Each row is a point on a landscape with many peaks, with its height.
A climber steps from a point to the highest of its 2 nearest points, and stops where none of them is higher. Distance is the straight distance between rows; heights are no part of it.
dob h=58.5: [ 20 -31 -15  10   7  10 -17  20  14 -37  11 -12 -15   5  24  -4  -9 -52
  25 -58  14 -40  -5   8 -24  11]
fos h=27.3: [ 11  23   4   4  -3   9  -5  11 -18  -7   3  -2   4  30 -21  51 -20   0
  -7  14  -1  -5   1 -36  33  46]
pab h=38.7: [ 24 -13 -10  -6  14  10   6  -5  33 -49 -35 -24 -40 -16 -19  12   6 -28
   7 -11 -15 -20 -38  -8 -15  23]
natos h=42.6: [  3  11 -12 -36  14  19 -22  -7  19  12  28  13  17  31  13 -32   3 -10
 -18  12  13 -18  -4 -15  -6  16]
mumad h=29.3: [  8  24  42   3   2  14  -8  24 -14  -6   3  -6   7  11 -33  38 -17  13
  -8  10 -27   3   2   6  48  37]
vunev h=19.7: [-10  -1  14   0 -10  -7  46  11 -16  15 -26  19   5 -54  17  -6  33  32
   9 -22 -39   3 -11  32  10   7]
sudub h=14.4: [  7   3 -16   3 -25 -43   2   4 -41  36  36  31 -14  -8  -1  23  14   9
  14   2  23 -19   0 -16  28 -18]
lefa h=20.0: [ -5  -6  -8 -41 -10  13 -10   3  -9  10  38  15  29 -36  40  28  -2 -21
 -27   2  26  -4   6  28 -15 -30]
zafu h=28.6: [-14 -27  11  -3  10 -24   1 -14 -13  -5 -22  -5   4  -1  35 -10  22 -31
 -18  -3   5 -20  -6  22 -25  32]
gidol h=68.2: [ -5 -13 -14  51  -9 -22  -2  13  19  15  -6  10 -23 -25  10 -12   9 -19
  10   9   4 -24  11  12 -12 -12]
salu h=53.3: [-10 -36 -18 -24 -32 -38  -9 -25  -8  11  28   7  -1  10  -4  -8 -30 -37
 -30   2  -3 -40 -33   9 -27 -12]
noduk h=41.8: [ -7 -36 -24  29  29 -10  23  13 -14   8   6  14  -6   4  11 -25 -15  19
   8 -24   8 -11  -8  29  -8  31]
fesa h=66.3: [-10  26  16  19  -4  -1  -2 -12 -17  20 -31 -13 -38 -37  -5  10  24   6
 -11   0  -2  -2  16  12  -2 -20]
vapid h=71.2: [ -3  -2  -6  -2 -27 -48   6 -15  18  42  13 -31  -1  -4  -6 -20 -16 -12
   1  16  52   3 -11  20 -13   5]
noguv h=57.4: [ 11 -12 -29  28   5  22 -16  26  25  -1  -5  15   0  25   7  -7  -8  -1
   8 -41  12 -40 -38 -10   9  30]
mis h=44.4: [  3 -51 -41  48  -7 -25  17  24  -2  -3  48  21  13   1  -2  -2 -19   3
  16 -16 -24  -6  10  -8 -25  -2]
rusev h=52.8: [-25 -38  12  57   1  18 -11  13  -6   0  -7  15  22 -16   1  23  -4  16
 -25 -16 -31   4  23  16 -24  12]
lekit h=41.9: [ 14   1 -16  -6  12   4  -6 -23  34 -20 -20 -29 -28  -6  -3 -12 -26 -24
 -18   7  -5 -26 -36  10 -33   6]
Vis h=32.4: [  4  16  15 -27  21  31  15  -8   2 -21 -11   8  -3 -16  -9  -1  24  -8
   3  13  -6 -34 -16   8  15  11]
zigas h=59.5: [-16   5  -7  26 -11  -3  -6  -1  -4  -9 -42 -25 -33 -39   9   3  35  -7
  -5   1 -36  -3  12   5   4  23]
Fip h=51.1: [ -5  23   5  -1  29  22  -7  25  22 -11 -16 -13  41 -37   9   8   3  21
 -15   4 -38 -16 -11  -7   8  23]
Loveb h=51.8: [  7 -44 -49  39 -27 -43  15   6  28  27   7  -4  20  24   1 -28 -13  13
 -27  -8   4  13   3  29 -54 -12]
melev h=25.8: [  9  21 -34  22   0  -3 -21  25 -16  15  22  -1   9  14  -8  26 -33  19
 -12   6  -9  -7   0 -36  15  48]
Duti h=48.0: [  9 -18 -50  27 -14 -36  10  20  12  12  44  31  -5 -19  25  16  -7   6
  17   8 -17  21  23   9 -25  17]
Ked h=31.6: [ 23  32  30 -15  24  31  -5   9  -7   8  16  14   9  24 -11   9  -9  19
  -7  11 -25 -18  -9  -1  47  12]
ponoz h=12.7: [-16  -2  29   7   5 -23   2 -11 -34  50   1  35   3 -16   6  22  20  36
   0 -23  12   3  -6   2  28 -14]
Tevis h=76.5: [-10 -36 -51  33  13 -21   3  32 -22 -19  -7 -14  25  -8  -7  -8 -18  -9
  14  -5  24 -17 -11 -23 -13  33]
Sog h=58.3: [ -8 -20 -20 -33 -46 -40  -2  -5 -28  15  44  16  18   1   5   6   6  -9
 -29   4  17 -35 -14  -4 -14 -24]
dapok h=55.5: [-33  -1  -4 -26   9  56   0   8  -2   6 -10  34  26 -40 -17  19 -11  15
 -12  -5  -5  34 -34  15  39 -36]
nepot h=41.5: [-11  12  20  -4  26  15  -3  -3  25  -5  -1   8   1   8 -26 -21  24   1
  28 -12  -6  17  -2 -30   4  22]
Makis h=30.0: [  5  27 -34 -30 -24 -38 -16 -22  15  -4   4   1   7  41  -5 -16 -11   3
   3  37  28  28  -1 -50   4  -5]
dedu h=44.6: [  6   3 -13  18  21  -1  38  14  -7  22 -13   4  -6  -8   1 -28  19  34
   0  -5  19 -12   4  28 -13  20]
domun h=49.1: [-22 -30   6  43  13   7 -14   5 -18  11  -7  24 -16   0 -11 -11 -30  12
  10 -31 -19 -31 -42   8  31  21]
nol h=5.8: [-24  11  62 -29  -7  24   0   6 -10 -13  16  -3  23 -20   4  -5  18  24
  36 -15 -33  38  11  -6  58  -8]
nuko h=65.8: [-10 -31 -20  58  46 -11  15  31  -8 -23 -22 -22  28  -7  18 -20 -28  -7
  13   0 -20  -9   5 -21  -5  20]
Fil h=35.3: [ 19  -2  15 -28  23  19  25 -15   8 -47 -28 -11 -26   2 -44  14  16 -21
  15  16  -4 -14 -20 -27   9   9]
komol h=37.9: [  4  20  30  -2  19  22 -37 -26 -22 -17 -21  -5 -27  23   0  -4   3   9
   9  27 -18  12  18 -39  39 -14]
fata h=5.9: [ 22  11  11 -34 -15  40  -1 -14  39 -47 -12  -1   1  -1  27 -26  21  29
  26  25  -2  51  17  23   8 -38]
Gug h=54.0: [-12  16   7  23   6 -10 -10  24   8   4  12  14  -4 -30 -23  34  13 -21
  41  -4  -4  13  12 -21   4  25]
Kadip h=36.8: [ -6   5  -6  -9   9  14  -4  18  -4   4  43   4  11   4 -44   5 -22 -10
  17 -17   3  -4   8 -26 -36  -3]
Bovu h=31.7: [  5  35  -7   3  -5 -18 -24 -26  28  14 -14  -2  -8  37  -1 -16  -5  29
   5  26  23  34  17 -34   5 -14]
piba h=9.7: [ -5   7  27 -18 -38  -6   5 -53  19 -17 -34 -34 -39   6 -17  -9  17   9
   0   9 -10  49   8  -4   6   1]
Dulo h=36.5: [ -4 -27   2  40   7  -6   3  48  10 -21  19  13  51 -16  10   3 -41 -17
  -1  23 -30 -42  16   9  21   2]
Bokot h=36.2: [ 13  46 -12 -28  13  19  23 -15   4  23  -9  24 -18 -21   9  -7  -5  23
   3  23  -3 -18 -27  20  23 -29]
Limol h=46.3: [ 12  19  15 -38  28  15  -9  -7   9  -9 -29   5  20   9   3   3  38 -29
   1  22  -6   8  12 -10 -10 -34]
zefe h=47.9: [-19 -22  14   8   2  14   4  -9  -7  16 -19  29  19  -4  -6   3  14  21
 -30 -19   0   0  -2  28 -28  14]
zivus h=5.3: [-12  25   8 -15  -8  11  16 -11 -29  11 -15  -5 -17 -34 -28  11   2  36
  17  -7 -38  70  10  -1  42 -10]
Vezo h=23.8: [-28  19  17 -30  -2 -21 -24 -30  33  24 -16 -20   5 -36  28   2  12 -22
 -20  11  -9  26  -6  20 -14   5]
puse h=60.8: [  1  -5 -44   8 -21 -15 -19  -4  18  33  -6 -10   9  37 -11 -16  -1  -4
 -35  11  29   1  -5   4 -19  13]
sir h=38.1: [ -9  11 -41   4 -13 -10 -35  20  11  20  43  -8  19  18   8  -6  16 -10
 -24  -6  -8   1  16 -22 -40  -9]
rura h=48.8: [  9 -12 -31 -21 -48 -34  -6 -22  23   1  14 -20   0  25   3   0 -46 -46
 -22   1 -10 -14 -48   2 -28  13]
Duzo h=33.3: [-11  42   9   1  16   5 -20 -13  26  17  -9 -23  -7   0   5 -20  22  45
   0   6  11  41  24 -24   4  -3]
Falir h=34.2: [ 15  -6  -4  23   4 -17 -15  64  -8   0  13  10  21   8 -25  12 -37 -38
  -4  23 -32 -38   1   9  27   0]
girut h=14.6: [-16   0  -5 -25 -19  23   4 -22   4  19 -38   0   4  -2  18 -11  38  24
 -23 -10 -11  72  10  24  22 -27]
voz h=24.2: [ -9 -24  33  27  24 -11  37  22 -10 -31 -23  -9  27 -15  19  -6 -25  -2
   6  -1 -52 -35 -20  12  18  23]
komib h=53.4: [-12 -16   1  14   4  24  -7  -1  18   7   0  35 -20  20 -19 -11  -4  11
  20 -45   8  -5 -42  -2  24  45]
voge h=36.4: [  7  35 -17  -6  -9 -12 -19   7  32  39  32  -1   5   0  26   9  17  -4
  -8   6  21  17  26  -5 -28 -20]
Nosun h=38.0: [ -4  -1 -32  -6  -4 -11  -7  29 -15   1  58   2  15   9 -20   1 -26 -13
   2 -19 -48 -25 -20 -23 -35  -9]
pufa h=57.7: [ 25  19  13  15  26   2   6   6  -3 -20 -15 -28   0  19 -23 -16  19  21
  31  17  38  11  32 -42 -11 -19]
Nozag h=45.1: [ -2 -19   2  61  24  14  13  13   3 -27  19 -18   4   8  27  -8 -76  16
   2  -8 -29 -16   8  -6  36  16]
lozi h=48.1: [-10  -5   3   9 -21  20  -9 -20  13   7   6  25 -43 -14 -12  -2  11 -28
  -1  13  19 -23  -1  29  14  -2]
gom h=12.5: [ -2   0  19 -19 -30  47  24 -16  -6  -4 -46  10 -12   1 -33   0  42  17
 -10 -13 -24  21  14  13  16 -30]
Bizop h=54.4: [ 12 -23 -15   7   1  13 -18   0  12 -27   5 -18 -40  11  23   3   3 -53
  13 -33  36 -15  -4  23   6  40]
gebo h=7.0: [  1  20   2 -34  -6  28  11 -35 -14 -17 -25  -6 -43 -18 -23 -11   4  27
   8  21 -38  42   7  -9  36 -12]
Zikun h=64.1: [ -8 -18  -6 -25 -50 -45  10 -10 -16  22  44 -10   9  17 -23 -13   7 -10
 -10  14  52  -3  -6   8  -5 -21]
Pom h=6.4: [ 23  -5  28 -24  20  17   6 -22   5 -53  -6 -42 -21  15  10 -35  33  41
  15  22   2  16  11 -21   4   3]
Kuva h=39.1: [  4  17   0 -13  30  -6 -11  10   2  21  19   7   2  21 -28 -23  -1  -7
  32  -5   1  -5   0 -42 -14 -13]
dumel h=14.5: [  9 -11   6   8 -13  -1  -5   5 -33  -3  13 -12   1  38  11  28   3 -19
 -30 -30  16 -17  15 -11 -36  27]
zapom h=50.9: [ 13  -3 -14   5 -21  18 -16 -23  42 -21   8  -9 -53   7  -7  -5   7 -48
   4   6  27 -20 -18  22  13  23]
dega h=47.1: [  1 -61 -35  41 -20 -51   9  -2   9   9  38  20  22  -6 -17 -19  -6  13
  -6 -27 -14   6  -1   4 -46 -28]
binu h=36.9: [ 30  12   3  -9  12   0  11  25 -47  -6  31 -21  -1  11 -14  17 -29 -23
   3   0 -10 -41   4 -20 -12   5]
Fugeb h=41.3: [  6  14   8 -19  16  32 -25 -30 -17   1   2  21 -37  26   5  10   8  -5
  -5  31 -17  13  24   4  36  -2]
Lizat h=58.2: [-22 -35 -12  58  32  -4   7   4   2 -13 -13   6  32  -7  25  -5 -17  18
 -17   3 -26   0  26  -1 -28   3]
kiz h=30.3: [  4  -4   1   1  18   5  16   6 -21 -14  -9   8   5  -5  24   7   0  -8
  -7   0   9 -49 -10   8   3  35]
Fepev h=63.1: [-20 -20  -9  22   7 -27 -20   9   5  33  -5  38  16 -34   8   4  27 -13
   5  -3   1 -10   8   5   5 -17]
gemir h=41.4: [ -5 -17 -24 -12  21  -7 -14  18 -17  16  33  30  43   7  13  -2 -26   1
 -14  -5 -41 -18  -5  -8 -33   2]
Gagin h=32.0: [ 19   2 -25  -5 -13  -9  -7  -4   3  -6  21  -1 -42  46 -10   4   2 -36
  22  -8  15  13   8 -22   0  13]
keni h=11.6: [ 17  14  15 -34 -25 -14  21 -26   4 -15   2  -2  21  41   2  16  -7  18
  -9  11  33  39  29  -9 -33  -6]
guvo h=25.2: [-10  -1  14 -13 -12  14   2 -26  11  -3 -29 -47  -7 -11  15 -17  27  -9
 -49  11  -3  13   9  50 -24  19]
nar h=33.7: [ 30  50  -8 -14  -1  14   3   6  10  14  11  26   2  10   4  16  -9  17
  -3  20  -3 -38 -18 -14  34 -10]
geruz h=34.9: [ -4  33  22 -15   3  -8 -13 -24  56  37  11 -12  10  10   8 -18  22   7
  -5   2  21  34  16   7 -23  -4]
goko h=55.0: [ 12  11 -15   6 -28  13   0   8  38   4  -9   9  -1 -11   5  24  18 -32
 -17  12   2  -8  23  30 -44 -18]
mifeb h=17.5: [-13  22  -1  -8  -2  19 -19  -4   5  22 -23   5  18 -12  24   9  24  14
 -42   6  28  12   7  15  -5 -27]
kot h=56.1: [  5 -45 -58  35 -24 -20  -4   7  24  23 -12   3   4  39  -3 -37 -22   6
 -31  -7  20 -17 -20  17 -24   1]
zike h=21.2: [-14  -4   2 -26 -20 -34  -8 -16  11  16  30   5  20 -36  37  19 -14 -25
 -21   5   9  -4   5  24 -37  -7]
zule h=48.2: [  1   2  16 -47 -16 -24   4 -34 -11  10  15  -3 -12  19  -2   3 -20 -46
 -16  15   8 -10  -6   7 -28 -12]
metas h=13.6: [ -3 -12  17 -17  -4  26   2 -11  -9 -22  20 -19  19  22   0  16   5 -10
 -25 -16  48  -7  15 -11 -30  44]
Tonod h=39.0: [ -2 -56 -40  22  16 -21 -10   2 -27  22  30  18 -30  12  -5 -18 -25  -2
  -1 -26  19   0 -12  16  -3  19]
Niz h=7.1: [  5  15  68 -28   8  14 -13  18  -4 -42  -9 -12  32  -8 -15  -6 -14  30
  31  14 -34  29   2 -11  60 -26]
Sufes h=59.2: [ -4  23   1  -8 -28  31  15  -1  43  -1 -10   7  -1 -32 -10  21  26   2
  -2  10  28  20  18  29 -17 -20]
ruf h=58.1: [-17   9  12   7  20 -19  -9  33  -9  23 -10  27  20 -35 -11  29  32 -21
  33   5   2   5  17 -11  19 -22]
gov h=18.7: [  0  -7   1 -21  -1  24   3   6 -14  13 -11  27  37 -19  37  31  18  -9
 -40  -6  33 -13  -8  27  -4 -44]
zagel h=12.6: [  2  -4  12 -33 -39  -2   0 -28   1  -5  22 -28  18  53  -3   6 -11 -16
 -28   5  44  15  12   1 -30  19]
fab h=63.6: [  8  15   7  -1  14  -4  -1 -12  13 -12   3 -42  -9  19 -26 -21   0  -1
  15 -19  53  20   7 -34 -28   4]
Doziz h=43.8: [-14   1  16   0  19   6  16  -8 -47  -8  -8 -18 -23 -10 -11   6  23   3
   7  14  14  18  30   5  15  30]
ger h=16.4: [ -7  17   7  10  -6   1 -15 -11 -16  15 -19 -11  -2  11  15  26  28   0
 -33  11  35   7  36 -10 -12   5]
Difun h=44.2: [-10  13 -18   9 -13  29 -18 -13  22 -12  -7  16 -24 -22 -21  22 -11   9
 -11   6 -17  -1  -4  -3   1  30]
bidon h=7.2: [ 27  30  18 -31   3  39  11  -9   3 -33 -22   4 -14  -5  24  12  13  15
  21  11 -23  53   4   2  21 -53]
goto h=58.6: [ -3 -38 -45  37  -9 -51   8  26 -44   5  -7   6  27  -3 -16   4  -6   4
 -16  -1  -2 -34  -8 -26 -21 -22]
vipig h=15.5: [  8  -3  -8  18  -8   5 -13  15 -40  17   0   8   4  13  -5  36  13 -16
 -32   3  13 -15  33  -3 -21  -6]
budu h=47.6: [ 10   7 -14  24  20  30  -3  37  31  -9 -15   1  41  -8  -5  -2  -7  11
 -12   3 -15 -50 -14 -15 -19  15]
sof h=42.0: [ -9   7  25  21  16  -9   1  44   0  31  28  21  25 -37   4  -1 -17  20
  18   1 -12 -41 -19  31  42   7]
kiza h=53.9: [ 23   4   4 -13  -1  -2   9 -31  34  -3 -29 -59 -47  20 -13 -29   2   2
  -9  -1  20   9 -27  21   5  13]
gari h=52.3: [ -6 -26 -48  12 -15 -65   3  21 -31   5  12 -22   4  22   5 -24   0 -10
 -16 -25  23 -29 -26 -18 -21  -9]
Tovep h=36.6: [  1   9 -13   5   7  -9 -10 -10 -22  30  31  21 -29  20 -33 -10 -22   6
  29  10   6  20  18 -31   2 -22]
mil h=25.1: [-34  -4   4 -13  22 -13 -17 -18   6  25 -11   9  -1 -16  15 -10  30  -2
 -13  -1 -13  39   4  12  -1  18]
fuvaz h=10.8: [-12  10  34  -5 -33 -18  15 -42   1  19 -41 -12 -41   7  -2 -10  34   8
 -10 -21  -8  21 -15  12   8   9]
bife h=18.0: [-11 -11   9   1 -14   4  27  14 -11   3 -21  41  15 -54  27  43  29   4
   8 -18 -25  22 -18  33  24 -10]
Safas h=51.0: [  1   5 -24  15  -3 -20   4  38   9  15  39  29  17 -29 -10  29   6 -11
  39   2  -8  14  26  -5 -17   6]
mot h=40.2: [-11   7 -33 -35  -2  -1 -27  13 -15  19  61   9  34  18   8 -19  15   2
 -18   5   8   4  11 -25  -7 -11]
gir h=44.8: [ 16  14  -6 -16  36  22 -18   9  19  -3   4  -9  25  11   5  -3   4  -8
 -19  -4 -10 -50 -17 -31 -24  16]
kiti h=44.5: [-22 -19 -12  -4   4   0 -12  -8  20   6  -1  28  33 -10  10 -14  -8   1
 -24  -2  -9 -17 -13  12 -31  10]
tilop h=71.0: [ 13   9   0 -12 -38 -14   4 -12  17 -29  47 -12  -5  20 -14 -25  -7  -1
  37   9  62   3   9 -28 -11  -8]
pur h=50.4: [ 30  -1 -30  34 -10 -36  23  18  -4 -14   8 -23 -11   9  39  -4 -13 -22
  11 -22  -8 -40   7 -12 -42   0]
tasur h=34.1: [  8 -14 -50   8 -17 -26 -21   0   2  -6  10   6 -34  21  16   5 -32 -35
  11 -25  -3  -3 -24 -13  -8  24]
Pif h=54.7: [-12 -14  12  34  -1  14   1  -7 -11 -17  13 -10 -34 -18   9   6 -42  -3
   9 -37   0 -22 -11  14 -13  24]
lik h=40.1: [ 27  30 -13 -14  20  -6   6 -14 -23   2   0 -16 -33  -3  -5   7 -20 -10
  -7  26   2 -38  -4 -17  -4  -8]
suk h=16.2: [-14   5 -17  -9   4  56  -6  -3   0  13 -31  11  15  -6  23   0  23  20
 -35   2  22  49  -3  13  26 -38]
Bodar h=8.4: [ 15 -12  17 -40 -32  24  -1 -52   8 -37 -14 -29 -43  -8 -18 -28  18  27
   3  15 -35  35  16 -21  22 -19]
mamu h=44.7: [-11   0  19 -30 -18  13 -10 -39   0  -2   7  37 -38   7   7  -6   1 -16
   2  24   9  18   8  25  24 -13]
tolon h=7.4: [ 35  -3  35 -28  11  43   1  -7  22 -50  -5 -23  -7  13   9 -22  45  51
  24  12 -44  26  27 -18   6 -20]
Bik h=16.5: [ -4   1  18   3 -21  -9  23  -6 -21   6 -13  41 -15 -30  21  50  25 -12
  15   0  -3  -7   3  26  18   1]
Tepu h=66.1: [-24  -5 -16  -9  17  15   5   6 -13  14 -29  35  32 -34 -16  13  -3  10
 -11  18 -18   1 -19  18  25  -4]
Mopo h=4.2: [-18   2  18 -17  25  12  10   9  -5   6  -1  32  32  -2   3   3  21  26
  24  -4  11  62  13  11  18 -19]
pivuz h=56.7: [-18  16   8 -11  21   8   0  44  17   4 -20  17  48 -38  -8   8  -7  12
   3  -1 -48   8 -22  16  45   7]
giga h=46.6: [ 20 -26 -22  50   6 -11  25  -5  10 -17 -13  -8 -37  17  42 -25 -29  -8
   7 -15 -12 -22   7  12 -20 -10]
Beg h=48.3: [ -4  19  35   2  26  -5   4  28 -28  -2   1 -27   9 -27 -22   7   7  -5
  21  13   8 -13  12  -3  33  16]
nebat h=21.8: [-15 -21  14  13   3   8  26  23 -20 -19 -43   2  23 -42  18  -9  14   3
   0  -5 -70  -8   0  31  22   6]
ged h=4.8: [-14  28  50 -13  15  18   4  15  -8  14  23  26  27  -8  10   7   7  30
  30  -7   7  26   3   2  41 -31]
Mugom h=27.0: [-30 -34   1  -8  12  -1   4 -18  -2   0 -26 -11  -8 -26  14 -39  21 -14
 -19   3 -21   5  -3  42 -19  21]
poga h=24.3: [  6  14 -11   1   7  -3 -16  29 -36  21  54   1  19  48 -11  13 -14  19
  -6 -19 -13   4  13 -35   4  25]
lir h=22.5: [-21  -6  13  -1  -6 -19  -6 -13  20  15 -18   2   5 -50  43  15  10 -19
 -21  -1 -20  19   6  38 -34 -27]
lifud h=45.0: [ 12   0  -8 -35  -8 -14 -20 -40  42  11  -8 -38  -9  19  -9  -9 -40 -35
 -17   5  16  -7 -50   4 -12  16]
nuka h=54.1: [ 35 -11 -38   7 -28 -23   3  24  17 -35  19 -38 -19  17  23  -6  -4 -51
  11 -40  10 -38 -13   1 -36  -6]
puv h=28.5: [ -6 -22   8  12  -7  -3  35 -11 -16  -9 -37  26   5 -27  20  -1   0  11
 -19   6  -6 -45 -23  26   8   5]
nemak h=66.7: [-12 -15 -37  18  -4 -29  10  31 -37  14  -5   3  18 -14 -40  18  -2   4
   3   2  36 -10  -5 -26  -6  11]
Rovog h=15.4: [ -2 -14  12  14 -24 -26  22  10 -40   9   6  41  -2 -17  -8  37   1  -9
  14  -3  16 -40 -15   1  22   9]
Gemev h=52.7: [-11 -43 -38  20 -27 -67  -6  22   1   6   2 -39  11  19 -10  -7   4 -33
   6 -53  34   6 -17  -9 -31  -8]
rivup h=35.0: [  4   9   2   5  11  16 -35 -17 -13 -10  -3  -5 -25  23 -36 -10 -25   4
  12  26  16   5  20 -44   3 -26]
Fuf h=40.0: [ -4  14  44 -11   1  -8   8 -21 -18 -25  -1 -11 -16   8  16  11  31   3
  26  10  26  29  36 -13  -4  11]
sevu h=62.4: [ -4  -9 -16  55  13 -12  17  21  -6  -9 -21 -13 -21 -43  15  -1  11  -5
  16  10 -17  -2  32  16 -15  12]
kel h=50.5: [ 11  19 -14 -36  15  22  -9  -7  21  -8 -21  -9  10  -5 -12  12  10 -24
 -30  26   0   3  22   5 -43 -24]
gules h=59.4: [  6  -8   9   1   8  -7 -19 -31  14  15 -45 -60 -20  48 -13 -35  -6 -17
 -23  -6  43   3 -20  12  -1  -1]
Rufiz h=45.5: [ -2  14  13  15  -5  40   3   3  19 -16   7  -5 -15 -13 -17  15 -19  28
  -1 -21 -42 -17 -31   1  17  49]
mipa h=44.3: [-11  31  10 -13  18  32  -6   7  28   9  -4  11   5 -19 -22   5  14  13
  20  -3 -36  28   4  -8  10  -4]
biru h=34.0: [ 28   5   9  -1  27   1  12  42 -16  -6  -3  -1   8   9 -29   6 -21 -22
  10  16 -20 -57 -19   0  12  -1]
mosog h=13.5: [ -9  13  29  -9 -16 -29  -6 -21 -21  35  17  42  -3   5  13  16   7  13
  21  -3  33   0   2 -21  31 -37]
bamo h=26.3: [ -1 -30  15  40  10  -5  37   6 -14 -14 -17  36  12   6  32  -1 -28   8
   6   6 -45 -42  -8  11  17   2]
Des h=39.3: [ -4 -14  18  39   3  -2   7  46   1   2   7  25  41 -39  12  25 -15  10
   3   1 -31 -18   6  41  31  -9]
gam h=48.4: [-25  22  -8  -2 -11  46 -18  -4  16   8  -9  18  -3 -38 -30  31 -12  19
  -8   2 -25  37  -4   0  23 -14]
panir h=44.0: [  9  29   5 -51   0 -15   3 -33 -24   1   6  13   0  19   2   8 -20 -11
 -12  20   4 -16  -6 -35  -4 -26]
suke h=5.5: [ 17   2  25 -24  12   5 -18 -30  21 -22   2 -29  -9  49  24 -40   5  23
   3  27  27  21  13  -7  -2   6]
bet h=42.4: [  6 -31 -31  70  23  -3  23   3   9 -10  10   4 -19  23  29 -15 -53  -9
  24 -17 -29 -11  14 -16  25 -13]
Nila h=5.1: [ -9  10  13 -38  12  34   2  -5  35 -17  10  29  23  -5  21 -18  26  18
  23  11  11  57  10  13   7 -18]
Tuno h=49.9: [ -7  -8  16  50  14  32   3   3  12 -27  17 -17 -13 -13  20  -6 -45  24
   4 -34 -50 -21 -14  11  -1  29]
Rir h=36.3: [ -2 -22 -47   8   5 -32 -10  23 -37   5  40  10 -20   6   0  -2 -21 -21
  12 -11   5   7  -6 -17   5  29]
leme h=66.0: [ 14 -15 -23   1 -20  -4 -31  -6  17  17 -10 -27  -4  63 -10 -14  -8 -33
 -25 -16  43 -13 -22   1   0   4]
nomif h=52.5: [ 18  24  26  15  32  -6  15  31 -20   1  -8 -30  -6   5 -42   0   5 -10
  33   2  23 -22  13 -27   4  -8]
Baz h=58.0: [  3   3 -12  -4 -16 -43  -1   7   9   4  -2 -56  12  36 -14 -11   4 -19
   1 -40  52  18  -9 -20 -38  10]
Kidog h=10.7: [ -5  14  26 -12  -1  55  13   7 -18 -18 -22  -5  18 -15 -20  17  28  24
  -2   1  -3  32  18  11  29 -30]
deti h=64.7: [ 11  15  -5 -21 -20  14  17  -4  29  -9  12   1   1   0 -26  -8  13  -1
  17  27  46  -3  18   0 -14 -16]
Buga h=4.7: [ 20  -6  38 -15 -30  -2 -30 -50  35 -33 -21 -29 -13  34  19 -42  -5  41
  10  43   7  25  -3  14   9  -8]
Rog h=8.7: [ 26  25  42 -20  23  35   8   8  -3 -40  -7 -13   5  12   1  13  12  29
  28  16 -33  45  34  -7  -3 -25]
Dupu h=11.7: [-19   5  37  -2  -5 -34  17 -34 -26  37 -21  10 -20  11   7  -5  16  22
 -10 -14  21  13  -6   4   9   1]
laf h=39.7: [  6  30  -5 -47  11   2  11 -15 -24   9  -5  31   1  -5  14   7 -16   9
  10  27  15  11 -11  -5  23 -47]
Zugup h=79.2: [  6   6   7 -10 -31 -40   5 -18  34  17  25 -43 -14  29 -18 -18 -16 -16
  38   7  56  26  -4  -9  -7  -6]
mek h=59.8: [ -1  11  28  27   9   8   1  -8 -28   4   2 -22 -44 -19 -12   9  -7   3
  -7 -21  -7 -24   9  10 -19   6]
Nukil h=10.2: [ 17  21  23 -25  12  25  15  -1 -16 -13  -4  10  35  29  -6  24   4  20
  -1   6  -1  28  29 -10 -22 -17]
kuzik h=8.9: [ -3   7  41  -9   8  40  -3  16 -30 -45 -38  -9  34 -13   7  13   4  16
  19  13 -15  44   5 -12  42 -51]
pezo h=44.9: [-16  -9  30   1  19  -2   1  19 -10   6  20  26  -8 -13 -19  -5 -16  -1
  19  -8 -27 -29 -29  18  54  32]
gasa h=48.9: [ 13  16   3  -8  15  16  28 -21  -5   7 -31 -31 -31  -2 -16 -39  17  31
 -18  -6   7   0 -11  13  -4  21]

Call two points neighbours if one is among the 2 nearest of the other. Go from one point of each pair to the other, from neighbour to neighbour, staying as high as possible. Name the lowest point that can't be avoided.
fab and leme => Kadip
Tevis and fab => gari
Tepu and gidol => Difun
gidol and leme => mis
Tepu and dob => bet
gidol and fesa => zigas
Zugup and noguv => biru

Where does a climber stop that starts at each point below?
Bovu => Tepu
mumad => Zugup
Vis => Zugup
biru => Zugup
